The views of a scene show one set of named points, each view turned or mirrored, and shifted as a whole, with a little noise and some points left out.
In the rows, 128 means zero.

Scene 1
View 1
veb: [133  63 157 126 124 151 148 119 138 119 131 111 141 117 134 126 156 130
 138 147 154 135 119 139 146 129]
gudu: [145  32 140 115 173 153 169 145 121 140 151 135 126 154 129 124 162 138
 138 117 164  95 124 112 154 110]
Boson: [176  82 135 118 192 138 159 141 141 156 162 112 166 173 155 139 172 112
 153 139 170 106 160 130 109 141]
musig: [125  69 170 155  38 162 106  58 133  68  95  81 127  68 115 109 137 154
 132 188 154 210  81 194 139 147]
Metig: [157  40 139 119 174 143 155 116 123 145 172 113 138 181 150 133 161 138
 144 146 175 120 137 135 117 137]
mesik: [ 85  73 166 108 144 139 173 107 141 120 150 145 138  98 143 135 158 126
 119 133 109 114 116 120 173 130]
Lolon: [114  91 148 139 153 135 148  76 124  95 139 163 119 119 139 110 163 144
 103 134 105 125 126 151 168 138]
duv: [105  71 144 112 198 136 180 121 121 120 156 190 117 132 137 116 172 132
 105  99 104  70 133 104 190 114]
rini: [172  60 137 145 145 155 134 119 122 111 123 123 126 141 122 110 162 144
 134 139 167 127 125 152 140 125]
Tekor: [154  63 139 136 154 139 141  85 122 127 165 110 139 175 152 129 155 145
 143 168 163 149 140 162 106 155]
Leri: [167   1 159 155  39 187 104 100 126  86 101  45 119 109 100 110 130 163
 162 183 218 210  69 184 117 123]
zenut: [184  19 133 143 141 166 133 133 113 117 123 112 111 153 110 108 158 153
 143 132 197 126 111 142 141 113]
bip: [167  73 142 128 155 146 149 131 137 138 141 106 155 148 143 132 163 120
 147 147 169 123 140 140 121 139]
Todo: [ 77  73 155 124 152 126 162  58 115  91 165 181 103 118 142 113 156 159
  96 137  89 120 119 146 179 137]
View 2
veb: [ 92 117 123 120 128 132  77 163 133 141  98 119 139 115 141 141  95 180
 120 131 165 118  95 102  63 126]
Metig: [ 82 113 129 106 146 136  60 191 127 142 117 101  81 151 119 160  53 169
 127 122 152 155  83  61  54 144]
duv: [142  82 126 141 192 129  79 186 128 128  57 173 124 165 134 134  73 181
 102 177  98 126  58  68 118 156]
bip: [ 92 116 130  98 134 145  66 187 128 147 111 106 118 131 117 171  62 194
 124 121 153 143  94  93  58 143]
Boson: [ 97 115 131  99 149 163  50 207 127 159 118 107 105 149 102 187  30 206
 136 124 149 160  84  80  59 161]
rini: [ 97 109 130  82 126 119  98 174 114 122 105 110 130 126 124 150 100 171
 114 122 133 139 106  92  58 139]
zenut: [ 69 123 125  78 119 117  92 189  82 110 109 105 116 140 133 150 117 166
 112 120 134 155 112  78  51 116]
Lolon: [140  77 129 126 167 116  98 140 178 129  76 141 133 125 142 121  71 155
  98 148 128 101  72  81  90 163]
mesik: [117 104 121 158 162 136  73 154 154 147  69 154 139 121 154 126  81 179
 113 157 156 102  67  92  96 137]
gudu: [ 93 114 122 120 156 134  69 203  94 128  89 137 106 162 133 152  88 182
 119 146 127 152  79  66  83 128]
musig: [ 87 116 122  97  82 101 122  99 172 127 113  83 170  59 159 116 127 146
 103 103 191  81 128 127  28 120]
Todo: [140  69 122 138 173 107 102 128 182 123  67 149 125 129 153 101  76 136
  92 158 126  91  65  67  94 156]
Leri: [ 30 151 123  80  56  96 109 124 112 111 132  60 137  77 164 120 164 136
 113  84 204 116 142 109   4  78]
View 3
Todo: [128 112 130  66 135 169 170 101 113 134 108 124  96 105  99 151  76  87
  91 131 117 179 186 165 125 133]
mesik: [115 107 125  86 146 127 154  97 121 135 168  96 118 108  97 154  99 105
  80 100 119 163 206 140 134 112]
Tekor: [125 136 141 110 140 172  82 153 137 116 163 159 101 106 136 132 137  89
  49  60 172 145 165 183 109 130]
bip: [128 138 135 129 148 145  79 136 143 117 186 113 118 105 141 119 143 125
  65  56 161 144 177 150 113 118]
Metig: [120 123 120 102 120 165  73 136 124 114 194 131 110  99 143 112 144 128
  43  46 163 130 198 146 112 114]
rini: [144 157 127 136 135 152 104 131 135 115 157 105 113  98 152 139 143 116
  98  79 165 146 157 158 111 134]
gudu: [127 129 107 105 101 166 111 112 108 114 174  93 111  94 153 115 138 147
  84  71 147 134 198 126 115 120]
veb: [129 138 127 125 141 126 122 121 144 127 183 105 116 101 129 158 137 100
  86  79 152 141 178 153 125 120]
Boson: [116 128 141 117 154 161  56 139 134 114 191 121 123 112 130  90 143 149
  40  36 162 143 194 136 108 114]
musig: [153 170 143 159 161  88 160 137 188 131 163 127 107  98 129 249 141  10
 122 109 166 142 119 216 131 139]
Lolon: [121 123 138  84 150 166 150 110 124 129 117 115 103 113  98 142  86  97
  89 115 120 178 179 159 122 133]
duv: [121 115 119  76 126 180 140  85  93 125 130  79 112 108 109  96  87 158
  89 111 110 175 215 114 121 125]
Leri: [165 190 115 173 107 105 120 162 183 114 207 136 104  73 193 243 200  29
 119  67 207  98 114 218 119 137]
zenut: [148 165 108 139  98 159 105 131 132 106 172 100 108  91 180 142 164 121
 109  71 170 125 161 151 109 136]
View 4
Tekor: [158 172 127 196 109 110  54 163  96 136  73 153 113 117  87 117 127 167
 123 115 115 105 138  73 142 204]
Leri: [157 190  53 218 115  23  79  94  15 111 108 242 128  90 119 174  83 125
 121  81  97 135 145  94 161 107]
gudu: [189 115 150 133  99 118  96 166 110 113 112 146  97 108  73 151 158 150
 178 128 116 112 123 100 127 169]
zenut: [171 138 116 159 115  95  78 140  65  89 105 177 103 111  83 174 114 147
 178 103 113 108 122 108 131 161]
bip: [189 153 132 156 121 109  68 155  83 114  97 135  92 132  73 128 128 144
 137 140 107 112 137  80 147 185]
Metig: [188 149 149 162  93 110  62 174 109 127  81 155 109 120  68 134 142 161
 151 118 115 102 128  83 136 199]
Boson: [208 154 159 142 112 121  57 178 101 115  83 122  90 145  49 120 131 150
 142 151 110 102 133  71 147 212]
Todo: [ 91 117 124 200 112 151 125 162 135 164 126 109 108  78 146 114 185 180
 137 123 128 127 142 101 117 159]
musig: [106 192  45 241 141  68 102  93  33 145 121 175 113  84 159 132 102 133
  86 108  99 149 164  85 159 104]
veb: [168 144 112 169 118  97  99 142  84 130 113 144 101 108 104 131 141 138
 130 135 106 132 146  86 146 147]
duv: [145  84 159 137 114 165 127 177 142 138 133  88  86 101 103 127 191 167
 180 148 129 120 127 112 110 169]
View 5
veb: [127 150 105 154 130 152 127 125 133 115 113 178 134 148 120 132 169 146
 108 116  87 117 122 157 149 135]
Boson: [148 148  85 144 118  81 178 129 115  68 135 207 158 120 102 147 169 112
 110  87 107 132  84 195 160 141]
musig: [109 129 136 133 170 241  45  93 160 209 113 159 130 165 106  88 147 153
  90 137  87 140 144 149 172 102]
mesik: [130 164  77 167  98 153 130 119 135  86  98 160 121 180 147 156 187 130
  92 100  55  97 139 126 158 157]
Metig: [158 156  68 128 117 118 178 151 122  90 117 209 157 128 104 138 166 131
 112 120 110 143 101 175 159 155]
Todo: [152 171  55 129  76 180 123 113 132 123 104 153 139 199 148 153 173 110
  86 115  71  83 143 104 188 202]
Leri: [118 127 145 125 193 229  88 145 149 207 112 194 134 113  88  71 135 193
 120 181 122 167 130 170 130  87]
gudu: [139 165  85 146 101 115 184 158 110  91 111 190 136 132 134 153 171 150
 128 131 103  98 107 149 129 166]
Tekor: [161 148  73 115 127 141 144 129 132 123 128 206 165 135  95 124 156 111
  95 110 111 156 106 178 183 149]
zenut: [134 149 113 132 127 140 162 156 112 146 120 194 142 114 113 120 151 166
 139 156 132 106  98 163 129 152]
Lolon: [144 164  66 132  83 159 122 105 131 122 110 154 141 189 141 149 171 106
  88 104  76  82 130 122 186 187]
duv: [141 177  64 150  58 115 169 131 111  78 104 154 128 174 160 176 184 121
 112 107  78  48 116 115 152 207]
rini: [132 152 113 131 123 136 143 126 117 142 127 180 144 132 115 131 154 138
 120 129 117 102 101 161 150 152]
bip: [135 145 100 147 127 111 153 127 123 101 129 195 148 126 106 139 166 126
 110 104 105 128  97 181 155 136]
View 6
mesik: [ 98 124 141 109  85 143 121 126 168 121 143 135 101 147 143 212 101 156
 128 127 189 160 111 141 100 135]
musig: [ 41 152 135  83 135 122  30 179 136  45 129  59 102 101 200 138  98 101
  92  93 199  80 110  89 120 103]
rini: [ 95 138 122 131 136 110 100 132 152 138 176 105 105 127 183 150 118 146
 105  88 131 140  94 158 121 107]
veb: [ 88 141 128 120 114 126  91 141 165 121 164 110  88 128 178 190 108 148
 107 100 160 143  86 145 112 104]
Metig: [111 109 122 147 120 111 136 111 182 157 191 100  59 107 159 177 104 170
  89 104 124 148  64 179 122 104]
zenut: [ 73 132 139 138 146  98  87 134 164 168 191  90 106 134 199 139 112 154
 107  80 118 132  72 169 114 111]
bip: [104 141 114 139 133 113 104 131 166 137 187 108  79 111 183 177 113 152
  94  85 125 142  69 166 128  84]
Leri: [ 14 142 149 104 159  95  13 180 168 100 172  33  85 101 237 132  87 115
  81  68 165  68  51 115 119  90]
Tekor: [113 114 106 132 125 108 131 118 166 114 178  83  53  80 152 154 102 148
  74 105 139 132  80 160 138  99]
Lolon: [110 118 131 106  96 136 140 115 148 103 135 120 106 131 124 156 111 143
 121 131 178 159 140 146 110 155]
Todo: [ 97 102 146  97  90 136 146 109 153 102 129 113 106 139 118 148 106 149
 125 138 190 153 146 144 100 176]
duv: [120 112 141 127  91 137 162  94 160 164 154 157 124 168 130 185 120 175
 143 127 152 196 128 178  94 162]
gudu: [ 94 119 140 143 115 114 123 112 181 184 184 121  99 148 168 184 110 176
 119  99 127 165  76 183 103 126]

Which points are out of place in each view (at most two, in the order of its rows)? Write none if all are in place.
view 1 -> Lolon
view 2 -> musig
view 3 -> Metig, Leri
view 4 -> none
view 5 -> none
view 6 -> bip
